Each row is a point on a tangle of strands that fork, close into loops and nearly touch. The rows are in no order.
Two points are linked if the straight distance between their rows is under 85.9. Some points are linked to none.
Q_87: [ 20 -49  17  -4  34  10  11  40  -3   4   4   6   9  15 -20  17   6  -1
  13 -20 -13 -16   1 -10  -2  -8  21  13  15 -18   3  -6  15  -4 -27  -5
 -25]
Q_263: [ 13 -10 -22   9  13 -16   6 -14  12  19  42  -2   1 -23   1  34   1 -21
  18  13  -3 -12 -17   6  -2  -9 -13   7 -50  22 -14  28  -8 -10  26 -32
 -11]
Q_449: [ -2 -20  42  -3 -11  28   1  29  -6  14 -33   9   7  -2 -14  21  33  22
  -3 -12 -24  15   7 -13   0  19  12  -2  17 -40  -3 -26  10 -10 -26  14
 -12]
Q_315: [  2  -2   8  49   9 -23  38  -5 -47 -30 -25  34  23 -25  39 -14 -12  46
  41 -13  13  -1  14  15 -14  -2  -9  -7 -20  13  38  -5 -14   7  23  10
  -4]
Q_828: [ 36   1 -15   4  13  -8  -9 -31 -25 -35  10  35   8   2  -9 -22 -31  12
   9 -32  -8 -20  -6  -1   5 -20 -17  22  18  32  50  39  10  10  22   0
 -30]
Q_852: [-10 -26 -29 -13  28  -9  17  14  10 -13  32 -44   9  24 -11 -19 -27 -39
   2  15  13  -2   6   2 -12 -17   5  -7   8   2 -17  12  19  17   0 -12
  26]
Q_192: [ 38  23   2  29  -3 -16   9  -1 -10  -6 -20  28  -2   1   7   1 -22  35
  12  -4   2  15   4  -8   5   7 -17   9  -2  25  61  12   7   8  45   4
 -13]
Q_125: [-36 -63   1  10  28  16  19  29 -15   3   0  11  30 -22  10  40  24   8
  26 -29   0 -29  21  17 -24   2  31  -4 -24 -12 -19 -13  -6  -9 -31  -7
 -34]
Q_287: [-60 -18 -14  30 -11  12  25 -19 -34 -39 -12 -11  17 -34  48 -33  19  37
  35 -21  25 -15  18  41 -30  -6  -7 -27 -39  -2  -4 -24 -28  11 -10   6
   0]
Q_775: [-16 -14 -20   1  27 -15  22  11  20  32  30 -11   8 -22  14  43  11 -15
  15  30   9   0  -1  10 -11   1  -1  -2 -43   1 -30   7 -11 -14  15 -32
  -4]
Q_298: [ 33  -3 -17   1   9 -23  -4  -5  10  -7  38   1  -7  16 -12  -6 -31 -24
   7   3  10 -16 -17   0   7 -21 -26  27  -8  40  21  52   6   8  29 -17
 -11]
Q_766: [ 13 -38  -3  -6   4  23 -21 -23  -8 -15  22   2  -1 -14 -27   7   9  -5
  11 -47 -31 -26 -23 -11  -6 -13   4  11   7 -16 -10   2  13  -9 -15  -7
 -25]
Q_68: [ 36   2 -19  -4  18 -18 -12 -16  -7 -25  36  23  12  17  -9 -19 -37  -3
   7 -16   6 -23 -12   5  10 -35 -21  32  16  49  45  52  10  14  23  -8
 -24]
Q_661: [-32 -18 -24  20  17  -9  30 -35 -55 -64   2  -5  31 -18  41 -54 -29  34
  28 -21  24 -17  15  28 -27 -20  -4 -21  -4  16  15   1 -20  23   0  23
  32]
Q_690: [ 34  16  -9  -5  -5   3 -13 -30 -12 -34  -6  39 -12   3 -23 -22 -23   2
 -13 -35 -11 -15  -4 -21   9 -12  -8  21  26  19  50  23  18   7  17   6
 -28]
Q_33: [  0   0  18  -4 -18  27 -29 -12  -6 -21 -32  17 -16 -25 -20 -29  22  -3
 -34 -39 -21   7  -5 -20  -3  12  19  -2  46 -36   3 -45   9  -2 -37   5
   7]
Q_694: [ 48 -12  18  -7   2  12 -16  13  12  26  19  21 -10   6 -21  39   4  -9
  15  -8 -30 -15 -21 -16   7   0   0  22 -12   7   4  27  11  -9   9 -13
 -45]
Q_167: [ 15  21 -12  -2   9 -20  14  14   7 -21  -9  -8  -9  36  -5 -43 -48   4
 -13  23  26  16   2  -4   7 -22  -8  15  37  31  40  15  19  22  30  17
  23]
Q_451: [ 11  11  34  -5 -19  24 -12  13   3  17 -38  25  -4  -2 -23  23  25  17
 -10 -16 -28  15   0 -19  13  27   2  -2  26 -31  -2 -28  10 -14  -6  14
 -16]
Q_617: [ 18  15  11 -19  -8  -6   9  21  18  59  19 -11  -9  12 -14  46  18 -29
   6  57  -5  20  -9 -12  15  11 -20   1 -23 -23 -40  38 -20 -18   6 -12
  12]
Q_761: [  5  -5 -14 -11   3 -15  17  29  21   9  22 -41 -15  30 -13 -12 -16 -41
  -3  49  15  10  -2  -4   0 -14 -12   2  -2   1 -16  26   4  14  14 -10
  24]
Q_778: [ 33  18 -21 -12 -19 -14 -18 -10  20 -19  32  -4 -25  36 -34 -34 -22 -53
 -31  20   4 -11 -23  -8  18 -29 -30  31  11  32   9  52   6  20  10  -2
  12]
Q_901: [ -9 -44   7 -14   2  33 -14 -11  -9   2  20 -17   8 -19 -17  25  27   7
  14 -30 -24 -19 -16   0 -10  -6   1  -4 -16 -26 -30  -4   7 -23 -20 -13
 -14]
Q_271: [-73 -18   7 -13 -20  30   4   0 -20  -4 -25 -56  10  -3  41  -4  20  37
  15   8  14  23  33  22 -15   5   2 -37 -35 -38 -17 -35  -3   8 -25   6
  21]
Q_832: [ 34  42  -1 -16 -34 -14 -35  18  48  30   7   8 -47  30 -38 -17   5 -62
 -41  35 -10   5 -26 -20  26   3 -13  12  16  -6 -27  39 -15  -4 -13  -5
  15]
Q_701: [ 35  34   2  12 -12 -20   9  20  25  33  -9  -7 -15  22   3   8 -24  -1
   6  43  23  35  -8  -7  17  12 -21   7 -13  26  16  20  -6   2  47  -1
  11]
Q_373: [  1   8  18 -18  -4   3   7  14   9  58   6 -20   5   8  -8  60  19  -4
   5  43  -5  35   0  -6   8  17 -14  -1 -15 -22 -32   7 -11 -24  16  -4
   7]
Q_960: [-18  10  23  -7  -6  15   2  -9  -5  42  10   1  19 -31  16  73  43  39
  19   3  -2   9   2  17  -4  17 -13  -2 -53  -6 -19  -7 -11 -28   7  -9
 -23]
Q_196: [  6   9 -32  10   5 -17   1 -45   9  25  46  -9   2 -34  14  38   8 -19
  12  15  -2  -6 -15   3   3   5 -24  -5 -64  21 -16  23 -18 -12  31 -38
   0]
Q_923: [  0  24  19 -28 -16   5 -18  10  22  55 -10 -27 -14  29 -23  24  27 -24
 -36  45 -14  40   0 -17  18  17  -4 -19  29 -43 -47  -6  -9 -27 -17   6
  32]
Q_999: [  8  14 -21   8 -19   5   0 -60 -11 -12  16 -15  -4 -23   6   6  -7  26
   5 -11  -4  10 -13  -3  -5   3 -32 -10 -43  19   8   4   3  -2  34  -8
  10]
Q_776: [  5  10 -25   4  26 -40  32  14  16 -16  32 -44   6  25  21 -33 -46 -26
   6  46  32  -1  -7  21   0 -25  -5   9  -4  45   6  26  -1  37  35  -6
  41]
Q_949: [-12  22 -38  27  13 -35  20 -59 -14 -34  23 -22  14 -31  54 -20 -17  27
   5   4  24  -3 -12  20 -13 -15  -4 -25 -49  48   4 -22 -19  21  38  -8
  42]
Q_612: [ 12 -18 -14   7  27 -24  29  22 -14 -24   8   4  20  10   7 -17 -38  11
  23  -4  21  -8  10  12 -10 -18   2  11  15  16  25  11  14   9  17  -2
   1]
Q_174: [ 26  20 -10  17  -4 -34  18  24  25  28  16 -24 -16  13  10   3 -25 -25
   7  54  28  12 -11   3  13  -4 -24  14 -38  34   8  36 -17   9  35 -19
  26]
Q_70: [ 34  -1   4 -17   6  -8 -17  35  24  -8  18  15  -8  42 -26 -29 -21 -26
 -10  -4   4 -31 -15  -7   9 -25   1  47  41  25  19  32  19   6 -12  -6
 -23]
Q_539: [-51   3 -28   1  16  -9  22 -21  -5 -18   3 -50   8 -11  52 -11  -4  21
  11  21  21  19  11  15 -25  -1   5 -31 -37   4 -13 -33  -9  19  18  -2
  36]
Q_682: [-67 -16 -28  30  12 -29  20 -14   4  -5 -23   1  22 -37  76   1  46  37
  19   0  38 -10  15  40 -27   3  12 -27 -39  12  -7 -45 -33  11 -19 -12
   3]
Q_456: [ 33   1 -12  11   6 -17   0  -8  15  17  34   5  -8  -1  -5  25 -18 -21
  18   5   0 -12 -13   1   2  -4 -16  21 -37  32   8  42   1  -3  31 -27
 -19]
Q_111: [-38 -25   3 -14  18   1  18  29   4  33   2 -32  18   0  19  40  11  -1
  14  30  18  20  24   6 -14   9  14 -16 -28 -26 -34 -13   6  -7 -11 -15
  10]
Q_910: [ 21 -18   0  30  39 -25  21  16 -23 -15   6  43  25 -22  23  19 -18  24
  39 -26   1 -23   4  14  -9 -10   2  13 -18  27  33  16  -8  -1  24  -8
 -40]
Q_826: [ 47  39  38 -12 -15   7 -53  14  46  60   7  48 -34  16 -26  22  18 -30
 -36   2 -42  -3 -26 -20  24  22  21  17  26  -5 -25  10  -7 -21 -20  -1
 -32]
Q_974: [ -9  15  11  -8 -40  42 -20 -38 -10 -16 -30   1 -13 -18 -24 -16  25  24
 -18 -36 -25  10  -4 -14  -2  10  -8  -8  18 -31  -4 -31   2  -9 -16  15
   0]
Q_432: [ 25   3 -24 -19 -11  -2 -15 -17  17 -14  29 -14 -24  26 -37 -24 -14 -43
 -31   5 -12  -7 -23 -14  10 -20  -9  15  21   7  -7  23  17  10   5  -4
  13]
Q_928: [ 34   9 -28  -3  -4 -25 -10 -18   9 -20  53 -10  -9  22 -19 -25 -32 -44
  -9  18   6 -19 -21  10  11 -32 -35  27  -8  52  17  62   0  25  28 -10
   9]
Q_621: [ 51  43  36 -14 -21  -5 -47  37  56  56  -2  44 -38  30 -29  10   6 -44
 -36  16 -18 -13 -31 -25  27  20  15  29  22   5 -19  25  -9 -22 -27   1
 -34]
Q_781: [ -2  -4 -56  16  31 -37  13 -29   8 -24  52 -17  19 -18  21  -2 -27 -23
  11   6  13 -26 -11  24  -9 -21 -12  -2 -27  45  -7  21 -10  13  32 -23
  14]
Q_561: [  6 -16   2  39  24 -26  37  11 -40 -30  -8  42  29 -24  36  -3 -10  29
  42 -25   9 -18  17  20 -13  -4   3   3 -15  16  36   8 -13   0  16   6
 -22]
Q_777: [-22  -5   4 -15 -29  32  -9 -23  -7 -17 -26 -25  -8  -2 -13 -22  17  17
 -14 -16 -12  18   1 -12  -5   3  -7 -16   8 -32  -5 -33  11  -2 -10   9
  18]
Q_599: [-23 -22  14 -17 -14  46 -11 -26 -13  -3  11 -26   6 -23  -8  18  36  24
   5 -28 -17  -9 -11   1 -15  -7 -11 -11 -21 -36 -31 -19   1 -22 -25 -11
  -2]
Q_54: [ -6 -19  28  -3   9   5  13  58  11  23 -39 -12   4  37  -7  12  -1   5
  -1  22   9  37  28 -16  -2  21  21 -12  28 -26   8 -23  19   0 -10  12
   8]
Q_158: [ 19  24   1 -11 -33  19 -22 -34  11  10 -11   8 -21  -1 -32   8   7   6
 -22  -6 -20  18 -11 -27  12  17 -14   0   3  -6   2  -7   9 -12  18   7
   0]
Q_710: [-28 -17  27 -22  -1  14   7  25  -6  41  -7 -40  14  16   3  45  21   8
  -4  31   3  34  24  -6  -3   9   9 -17  -7 -43 -38 -24  10 -22 -24   0
  16]
Q_101: [ 23  20  -6  -5  -8 -18  11   7  21  41  23 -26 -14   1  -7  27   0 -32
   8  60   8  16 -14  -1  13   7 -29   5 -39  -2 -16  43 -20  -4  27 -20
  20]
Q_584: [-49 -18  34  23 -47  38  15  11 -42 -15 -41 -16   7 -15  18 -31  33  40
  29 -17   4   2  35  24 -13  12   0 -13 -13 -32   0 -22 -13   2 -34  20
  -3]
Q_711: [ 11  -8 -25 -15 -10  10  -5 -36  -1 -22  26 -14 -16   7 -31 -20 -11 -17
 -19 -14 -17  -4 -20 -18   3 -14 -14   4  14   1  -2   9  17   6  15  -2
  10]
Q_516: [ 27  50   5 -10 -34  16 -44 -44  18  33  -5  20 -31   2 -39  25  12 -13
 -35   2 -25  27 -15 -31  28  32 -15  -3   6   0  -4   5   4 -18  17   7
  -6]
Q_748: [ 30 -16  23 -11   9  -1 -18  53  36  28   0  13 -23  33 -30  -1   8 -27
 -26   4 -17  -4 -16 -18   7   2  31  19  46 -17 -14  -4  12  -7 -34  -7
  -8]
Q_755: [ 31   1  37  -8  -2   4 -11  63  34  51 -11  10 -18  40 -27  22  13 -17
 -25  23 -10  11  -6 -22  13  17  23  14  34 -19 -18  -2   5 -16 -25  -3
 -12]
Q_708: [-37  -6 -23  44  12 -29  26 -23  -6 -19 -10  30  25 -48  66  -3  32  37
  35 -22  24 -26  -3  35 -27  -3   2 -19 -39  26   4 -31 -36   2  -5 -16
 -10]
Q_961: [ 27  38  40  -4 -16  17 -31  10  19  32 -38  48 -14  -4 -24  30  24   5
 -27 -13 -37  17  -2 -22  21  38  11  -1  34 -15   3 -29   7 -23  -4  17
 -28]
Q_114: [ 30 -24  13  -7  16  11  -8  29   9  -5   0  20 -10  13 -29 -10   0 -16
  -7 -26 -20 -10  -8 -15   2  -8  21  24  48 -16   7  -9  21  -1 -27  -3
 -18]
Q_275: [ -4 -26  -5   6  -2  15   8 -19 -34 -42  -5   8  12 -11 -10 -21  -5  18
  20 -39  -4 -15   1  -2  -9 -10  -7   7  10  -8  14  -2   5  -2   0  12
  -6]
Q_726: [ -2  12 -10 -21  -5  -1  -9  14  29   3 -13 -28 -24  38 -23 -34 -15 -34
 -44  30   2  25   2 -24   8  -3  13  -6  47 -13  -3 -14  19  13  -1   6
  36]
Q_60: [ 43  41  17 -11 -13  -8 -60   7  37   9   9  49 -44  18 -32 -21 -14 -54
 -43 -11 -17 -24 -29 -19  25 -13  19  38  35  19  11  19  12   3 -12  -3
 -32]
Q_627: [  2  41 -10 -16 -19  -5 -20   6  31  19 -18 -12 -37  26 -28 -28 -16 -38
 -55  38   4  26  -4 -24  26  10   4 -10  43  -8 -12 -17   2   4   8  10
  33]
Q_768: [-19  22 -16   4  -3 -11  23 -19  -6   2  -2 -48  -2  -6  31   3 -16  25
   6  35  15  37   3   3   2   5 -10 -24 -35  15   1 -23 -13  15  41  -2
  43]
Q_967: [  7  59  10 -10 -24  -4 -26  22  43  36 -39  17 -36  24 -26 -16 -21 -35
 -48  26  11  25  -4 -22  32  23   7  -9  41   2 -11 -15  -1  -8  15  10
  14]
Q_199: [ 26 -12  18  -2   3  11   0   9   4  31  13  23   5 -11   1  58   7   9
  24  -7 -19  -6 -10  -9   4   8  -1  12 -32   4   2  18   6 -15  19 -11
 -42]
Q_300: [-58 -27 -29  31  19 -10  31 -29 -47 -56  -5   2  35 -25  57 -50  -7  27
  39 -28  35 -29  19  44 -32 -10   7 -31 -16  15  -2 -10 -28  12 -16  14
  18]
Q_507: [-10 -16  -4  -4  24 -12  26  39   5   0 -22 -20   2  34  13 -17 -34   3
  12  25  25  31  24  -3  -9  -6  15 -12  16  -6  20  -9  18  24   8  13
  24]
Q_647: [-71 -33   9 -20   1  27   0  10 -13   5  -9 -54  16  -7  32  10  28  18
   9   7  14   6  34  27 -14   2   8 -34 -35 -42 -29 -31   8   0 -44  -9
  16]
Q_245: [-47 -32  -9   6  -1  16  18 -14 -23 -31  -5 -22  14 -25  18 -12   7  26
  29 -29  15 -14  16  26 -26  -8  -6 -22 -27 -15  -7 -13  -6   2 -12   0
   2]
Q_907: [-21   9  17 -33 -14  20 -13   2   7  37 -11 -41  -3  21 -10  20  19  -3
 -18  38 -10  42   7 -17   9  17  -5 -21  17 -44 -35 -23   5 -21 -13  12
  31]
Q_22: [ 39  34  26   1  12  11 -45  18  12  -5 -14  68 -31  -7 -19 -18  -8 -23
 -34 -37 -27 -23 -12 -22  17   0  41  27  49  -3  30 -14  12   0 -20   6
 -43]
Q_346: [-25 -10 -22  30  13 -22  20 -22 -10 -16   5   8  19 -37  40  10   4  31
  32 -18  16 -10   1  22 -25  -2  -3 -13 -40  18   0 -18 -18   1  14 -14
  -2]
Q_571: [ 12 -12  19   8 -14  26   0  -8 -44 -40 -34  40  -9 -24 -15 -28  20   6
   3 -42 -33 -21   3 -15   5  11  12  18  37 -24  27 -12   5  -5 -29  27
 -28]
Q_337: [ 24  37  26 -28 -22  -2 -34   6  32  69   3   3 -21  24 -32  35  33 -34
 -30  46 -27  25 -15 -19  33  21  -8  -8  30 -35 -52  18 -21 -38 -20   8
  16]
Q_545: [ 33  43  -6   1 -13   1 -26 -22  10 -14 -17  41 -26  11 -28 -18 -23  -5
 -36 -14  -4  -2  -6 -25  15  -4  -7  19  25  19  45  12  19   3  23   9
 -19]
Q_384: [ 23  30  -8  18  -6 -17  12  -7  -1 -14 -25  10 -12  13  -6 -25 -36  24
 -11   9  17  24   3 -17   9  -4 -15   4  19  27  50   4  15  15  41  16
   9]
Q_986: [ 33  49   7   3 -20  -7 -21   6  30  13 -22  33 -31  26 -27 -13 -23 -13
 -30   6   6   8  -9 -21  23  11  -7  17  20  21  38  15  12   1  26   9
 -20]
Q_294: [-48   7 -34  24  20 -31  26 -42 -10 -32   4 -27  12 -27  72 -22   0  26
  14   8  29   0  -4  28 -22  -7   9 -30 -42  31  -2 -36 -23  27  22  -2
  39]
Q_351: [-40 -25 -37   4  52 -25  33  -3 -21 -38  10 -28  36  10  45 -40 -41   5
  25   4  34  -5  26  25 -18 -17  23 -19  11  15  11  -6   6  37  -1  14
  41]
Q_987: [  3  -7  10 -13   2   8 -31   1  10  -6 -21   5 -15   2 -22 -26  13 -19
 -41 -19 -22  14  -2 -20  -4   7  31  -4  55 -35 -11 -44  18   1 -42  -2
  19]
Q_919: [  4  -1 -37 -19  12 -10  11 -19  -6 -42  36 -29   7  26 -16 -43 -43 -20
 -23  15  13  -9  -4   3  -2 -33 -11   5  30  30   6  20  16  32  22   4
  37]
Q_478: [-42 -41  44  24 -38  46  13  15 -47 -27 -27  -8  14 -19   6 -27  39  20
  29 -29 -11 -20  36  25 -14  12   7  -9  -7 -34  -1 -18  -9  -8 -66  11
 -18]
Q_848: [-28 -34 -39   2  62 -26  23   3 -25 -46  24  -6  56  -4  28 -28 -42  -1
  33 -16  35 -33  27  32 -20 -17  15 -15  20  21   9   9  -5  20 -14   7
  24]
Q_388: [-66 -21 -37  10  22 -25  16 -15  20  13   1 -22  19 -34  72  16  41  23
  15  19  33  -3  13  30 -23   5   9 -24 -40   8 -20 -37 -23   7 -11 -16
   9]
Q_428: [-39 -30   6  34  -1   4  29  12 -29 -16 -13  23  26 -45  34  16  29  39
  44 -28   8 -27  19  33 -24  12   7  -7 -42  -4  -2 -12 -20  -6 -16   3
 -32]
Q_513: [-29  -9  28  19 -26  25  16   5 -29   1 -16  12  18 -43  27  26  42  52
  33 -17   4  -3  17  26 -11  18 -15  -4 -48 -10   4 -18 -22 -11  -7   4
 -27]
Q_830: [  5  -5  -3 -19  -2   7 -15   9  18   6  -2 -18 -19  25 -28 -21   4 -26
 -31   9 -11  19  -1 -22   0   1  20  -2  45 -26 -20 -22  22   0 -20  -3
  24]
Q_39: [-17 -33 -10  -2  10   5  20  -4 -16 -21   5 -18  13  -7  -1   0  -5   8
  19 -16   4   0   8   7 -23  -8   1  -8  -9 -14  -3  -7  15   3   3  -4
   3]
Q_504: [ 28  13   7  -7   8   5 -27   5   6 -15 -12  40 -18  -1 -29 -26  -6 -17
 -31 -36 -23 -12 -12 -23   9  -7  29  21  56 -13  22 -16  14   2 -18   5
 -14]
Q_727: [ 20  69  14 -21 -37  10 -51 -39  28  46  -4  18 -29   7 -34  16  16 -28
 -44  17 -19  24 -15 -22  38  32 -14  -8  18  -7 -23   5 -12 -31   8  11
   6]
Q_394: [ 52  40  29  -7  -4   6 -54  15  33  16  -1  63 -35   6 -19  -4  -5 -33
 -40 -28 -27 -24 -24 -26  23   7  36  24  40   8  20   3  12  -3 -15   2
 -54]
Q_913: [  7  26 -28  17  -5 -18   7 -62  -1   4  30 -23   3 -38  26  18   1  12
   7  12   6   6 -13   8   0   8 -25 -11 -68  31  -4  -1 -10  -1  34 -31
  20]
Q_363: [  4 -37  34  23  -4  25  12  15 -46 -33 -30  29   6 -16 -10 -18  25   7
  20 -41 -31 -24  15  -4  -5  16  13  18  26 -27  17 -11   2  -9 -45  23
 -30]
Q_813: [ 20   9   5   3 -14  13  -7 -31 -25 -34 -32  47 -14 -16 -20 -21  -2  15
  -3 -42 -24  -7   4 -17   8   7  -2  12  25  -8  43  -2  13  -3   4  22
 -29]
Q_120: [-11  -8 -42  21  35 -34  15 -30  10 -15  30   0  24 -32  34   8 -10  -5
  21  -7  19 -19  -6  22 -17 -16  -2  -5 -27  38  -7  -1 -10   5  24 -26
   6]
Q_947: [ 11  17 -22 -18   3 -13  10   8  10 -21  12 -23 -10  44 -15 -46 -45 -24
 -27  26  26   1  -6  -2   5 -25  -9  20  32  30  22  24  17  29  15  15
  26]
Q_476: [ 17   7 -44  12  18 -30  12 -53 -15 -45  44 -17  19  -7  13 -22 -38  -5
  -2  -1   9 -11 -16  17  -2 -31 -16  -1 -20  58  19  22  -2  26  40  -4
  29]
Q_674: [-13 -47  49  20 -15  40   5  26 -46 -26 -33  10   3 -17  -4 -19  44   6
  17 -40 -34 -20  22   6  -5  15  21   8  18 -36   4 -20   2 -11 -73  21
 -24]
Q_738: [-60  -8  48   9 -57  46   7  19 -35   7 -39 -25  14 -17  26   4  45  49
  21 -10   4   6  42  31  -1  18 -10 -20 -24 -39  -8 -18 -21  -1 -44  16
  -6]
Q_429: [  6  10 -10 -21 -10 -10   7  25  25  28  17 -46 -24  35 -22 -10  -3 -54
 -15  61   0  21  -9 -15  11   0 -15  -4   2 -20 -29  30  -9   4   2  -9
  43]
Q_847: [  3  -1 -41  -2  19 -15  18 -34 -17 -52  54 -33  24  12   1 -35 -46 -10
 -15   9  19 -19  -8  15  -2 -32 -16   3   8  49  10  30   6  39  36   6
  37]
Q_765: [-33 -18  17   6 -30  34   9  -6 -29 -18 -37 -13   5 -10   0 -24  18  34
  13 -19  -1  11  19  -3 -10   8  -7 -14   4 -33   5 -25   2   5 -24  19
  10]
Q_686: [-73 -17 -34  -2  16  -4  14 -17   7   1   4 -52  15 -18  63   9  21  16
   9  26  30   1  17  27 -23   2  12 -34 -46  -8 -31 -38 -12   8 -11  -9
  21]
Q_946: [-73 -26  -1 -22  11  11  12   9   3  29   5 -40  24 -12  31  47  35  13
   7  24  22   6  31  24 -16   4  13 -24 -45 -34 -38 -22   2 -13 -35 -16
   5]
Q_640: [  3  17  -4  21   2 -23  25  -1  -9  -3 -19 -13   3  -1  22   4 -25  31
  14  17  17  35   5   3  -2   3 -10 -12 -19  17  22 -15  -3  14  46   0
  20]
Q_75: [ -1 -10 -17  -8   0   6  17 -24 -35 -47 -15   6   4   0 -13 -42 -18  15
   1 -27  -5  -4   5 -10 -10 -15  -2   5  35  -7  24  -5  14  11   1  21
  11]
Q_684: [ 22   0  29 -26 -13  31 -31 -19   7  42  19   5 -11  -5 -31  47  42   3
  -8  -7 -47   2 -26 -18  11  10  -3   5  -2 -25 -30   5   3 -32 -16  -7
 -16]
Q_914: [-12  -9 -26   1  23 -13  29 -30 -50 -55   5   3  30  -3  17 -49 -44  31
   8  -9  21  -9  10   9 -10 -28  -8  -9  26  28  32  10  -1  29   9  23
  34]
Q_52: [-26 -30 -40  -7  34 -14  21  -3   0 -25  28 -31  22  -3   9  -6 -20 -16
  18  -3  16  -8   3  17 -21 -18   6 -10  -9   1 -16   1  12  10   8 -11
  20]
Q_728: [ 50  -9  15 -11   2  15 -39   2  18  17  26  28 -20  12 -30  16   8 -24
  -1 -20 -45 -22 -28 -27  14  -8  14  31  15   5   2  24  12 -11 -10  -6
 -46]
Q_722: [-13 -21  11  -5   6  -5  21  40   4   6 -25 -21   8  26   2   7 -12   8
  11  18  11  33  28  -3  -5   7  18 -12   6 -23   4 -17  16   9   1   6
  12]
Q_228: [-35  -9   5  11   1  -3  24   8 -12   6 -21 -21  20 -21  35  21   9  36
  28   9  19  26  18  13 -11  13  -1 -19 -37  -7  -3 -30  -7   2  15  -2
   9]
Q_501: [-30 -24 -21  -2  37 -20  38  17 -13 -26  -7 -30  19  19  33 -27 -35   3
  22  16  28  17  31  13 -20 -12  22 -19   5   2  16  -8  15  34   8   9
  35]
Q_797: [ -3 -15 -41  15  29 -12   8 -34 -27 -51  35   7  40 -28  13 -10 -31  10
  28 -42   8 -31  -1  23 -14 -23  -9   0  -8  34   9  22  -8   4  14  -1
  -3]
Q_794: [ 24  22 -10 -25 -31  -5 -14  15  29  25  23 -24 -32  27 -34 -12   6 -54
 -24  50 -14   8 -26 -17  23  -2 -24   1  -2 -17 -29  49 -19   0  -3 -10
  31]
Q_411: [-40 -51  -7  28  27  -3  26  17 -25 -18  -1  22  32 -35  29  22  25  16
  40 -32  10 -37  23  30 -22   6  19  -3 -27  -5  -5  -9 -18  -8 -30   0
 -35]
Q_132: [ -7  -9   3 -21 -10  18  -8  -9   5  13  -2 -26  -3   5 -22   5  11  -2
  -9   8 -15  18  -4 -22   1   4  -1 -14   9 -33 -29 -23  12 -12  -7  -6
  18]
Q_806: [ 55  28  26   2 -18  -1 -23  26  39  45  -2  33 -33  36 -17  25  -4 -18
  -7  13  -7  -3 -22 -20  22  15 -10  32  -1  23  21  45   0 -10  10   0
 -45]
Q_492: [ 35 -20  -5 -17   6   5 -31 -16   6 -13  32  11 -12   5 -36  -2  -4 -30
  -6 -30 -31 -29 -31 -18   7 -24   6  24  23   8   2  24  14  -2 -10 -13
 -31]
Q_988: [ -8 -20  49   1 -16  33  12  24 -22  15 -25  10  19 -12  -1  40  38  33
  18 -17 -21   1  13   0  -2  23  -1  -2 -11 -30  -4 -18   1 -12 -19  18
 -24]
Q_835: [-67   3  32  -9 -44  41  -7   4 -24   9 -26 -46  15 -16  30   9  39  56
  15  -1  15  17  37  36  -2   9 -14 -34 -31 -39 -16 -29 -20  -3 -28   8
   7]
Q_374: [-19 -25 -47  19  54 -36  20 -16 -24 -49  24  18  58 -22  35 -20 -36   7
  38 -30  27 -39  12  38 -14 -21   6  -8  15  31   7  10 -20  12  -3  -2
   7]
Q_883: [ 10  -3  39 -10   2   5  -4  62  22  48 -37  -1  -4  39 -25  32  13  -4
 -25  26  -5  35  10 -20  13  26  24   0  43 -31 -18 -21  12 -18 -23   8
  -2]
Q_886: [ -1 -24 -26   7   9   8   3 -45 -37 -55  18  10  19 -24  -3 -16 -16  19
  24 -56  -4 -34  -7   9 -15 -23 -18  -1  -3   8  11  17  -3   1   6   3
 -13]
Q_941: [  0   2 -26  -8   7  -1  24 -30 -44 -63  -7   1  10   8  -6 -57 -37  19
 -11 -13   8  -1  11  -3  -3 -26  -7  -2  45  14  32   8   6  27   8  33
  29]
Q_176: [ 20  17   7  36   0 -30  22  -5 -21  -5 -20  22  11 -19  30   5 -11  42
  28  -4   9  21   7   4 -10   5  -9  -7 -33  29  38 -11  -7   7  42   0
  -1]
Q_290: [ 16   4 -11  -5 -17  18  -7 -36  -3 -11   8  -1  -8  -8 -22   5  -2   9
  -3 -14 -14   7 -14 -14  -4  -2 -17   5  -9   3   5   6  14  -5  19  -1
  -5]
Q_962: [ 19  33   2  15 -11 -19  12   0  11  24 -18 -19 -12   8   4  19 -23  20
   2  40  12  46   3  -7  14  16 -22  -4 -16  21  18  -7  -5  -1  51   0
  17]
Q_30: [-55 -53  31   8   1  30  22  36 -24   3 -18  -5  31 -17  15  36  48  25
  21 -17   1 -21  33  20 -18  12  22 -14 -32 -33 -19 -18  -2  -4 -55   1
 -18]
Q_943: [-12  11  18  13 -16  15   0 -21 -12  20  -5   9  16 -45  30  54  39  55
  25 -13   0   4   3  19  -6  18 -20  -9 -63   4   1 -14 -14 -21  16  -8
 -24]
Q_389: [ -6 -59  16   3  39   9  24  54  -9   9   6  13  22   1  -3  52  16  -1
  18 -19  -2 -25   6   3 -11   4  40   7 -16 -12 -12   1   9  -6 -23 -10
 -41]
Q_994: [ 35  51  50  -6   0  12 -53  30  37  53 -27  58 -21   4 -20  33  17 -16
 -44  -4 -31   5 -15 -13  28  40  28  -1  44 -13 -20 -20  -6 -22 -12  12
 -34]
Q_46: [ 27  65  22 -19 -25  -2 -51  -8  38  59  -8  24 -30  12 -37  20  19 -37
 -45  24 -23  20 -19 -21  39  30  -4 -10  31 -12 -43  12 -20 -32  -6   6
  11]
Q_622: [ 13  37  -9 -15  -3 -10 -22  12  23 -16 -10  21 -23  29 -27 -47 -34 -31
 -55   2  15  -2  -4 -12  13 -21  17  22  62  11  20  -6  20  14  -2   7
  11]
Q_134: [-33 -16 -12  -8  26 -16  28  21  15  43  18 -26  14  -8  27  50  19 -20
   7  46  21  12  14  10 -13   1   6  -6 -34 -12 -40  -6  -8 -12   2 -24
   7]
Q_360: [  1 -13  37  -7  -5  28   5  10 -11  31  -2  10  14 -21  -6  67  32  34
  21 -17 -25  -4  -3   1   2  17  -3   7 -31 -17 -16  -6  -1 -23  -3   1
 -35]
Q_308: [ 41  48  25 -12 -34 -15 -49  39  64  41  -6  41 -49  35 -26 -15   2 -62
 -42  24  -9 -12 -29 -19  30  13   4  27  17  10 -22  33 -16 -14 -21  -1
 -11]
Q_746: [ 40  20   9 -16  -2 -15 -49  20  33  -2  16  30 -33  38 -27 -38 -25 -54
 -35  -4   2 -38 -28 -11  17 -28   9  51  43  23  13  29  14   0 -27  -2
 -19]
Q_23: [ 30  53  18  -6 -17  -5 -27  31  45  29 -33  32 -35  30 -25  -6 -15 -25
 -42  13   5  11  -8 -21  22  19  11   8  41   5  10  -8   9 -11  13   9
 -15]

A piece is two or more points that can be reached from each other along the links. Count, over all rows, the pieces, the separate loops (a circle has one, a figure eight two, a Y none), the forks (points with three links) and the tips (points with one).
pieces | 3
loops | 9
forks | 18
tips | 6

A fork is a point with three links, a tip a point with one. Leave the first point through the second and follow the links. Name the first fork or tip that comes.
Q_847, Q_476 | Q_539
Q_337, Q_46 | Q_290
Q_360, Q_199 | Q_599
Q_287, Q_300 | Q_275
Q_813, Q_571 | Q_584
Q_686, Q_388 | Q_176
Q_308, Q_621 | Q_360
Q_848, Q_351 | Q_114

Name the points in between on the shortest way along the links from the first point to the second, in order.
Q_949, Q_962 | Q_294 Q_539 Q_768 Q_640
Q_813, Q_290 | Q_690 Q_828 Q_68 Q_298 Q_928 Q_778 Q_432 Q_711
Q_46, Q_627 | Q_337 Q_923 Q_907 Q_132 Q_830 Q_726
Q_962, Q_346 | Q_640 Q_768 Q_539 Q_686 Q_388 Q_682 Q_708
Q_539, Q_617 | Q_768 Q_640 Q_962 Q_701 Q_174 Q_101
Q_726, Q_913 | Q_830 Q_132 Q_907 Q_710 Q_111 Q_134 Q_775 Q_263 Q_196
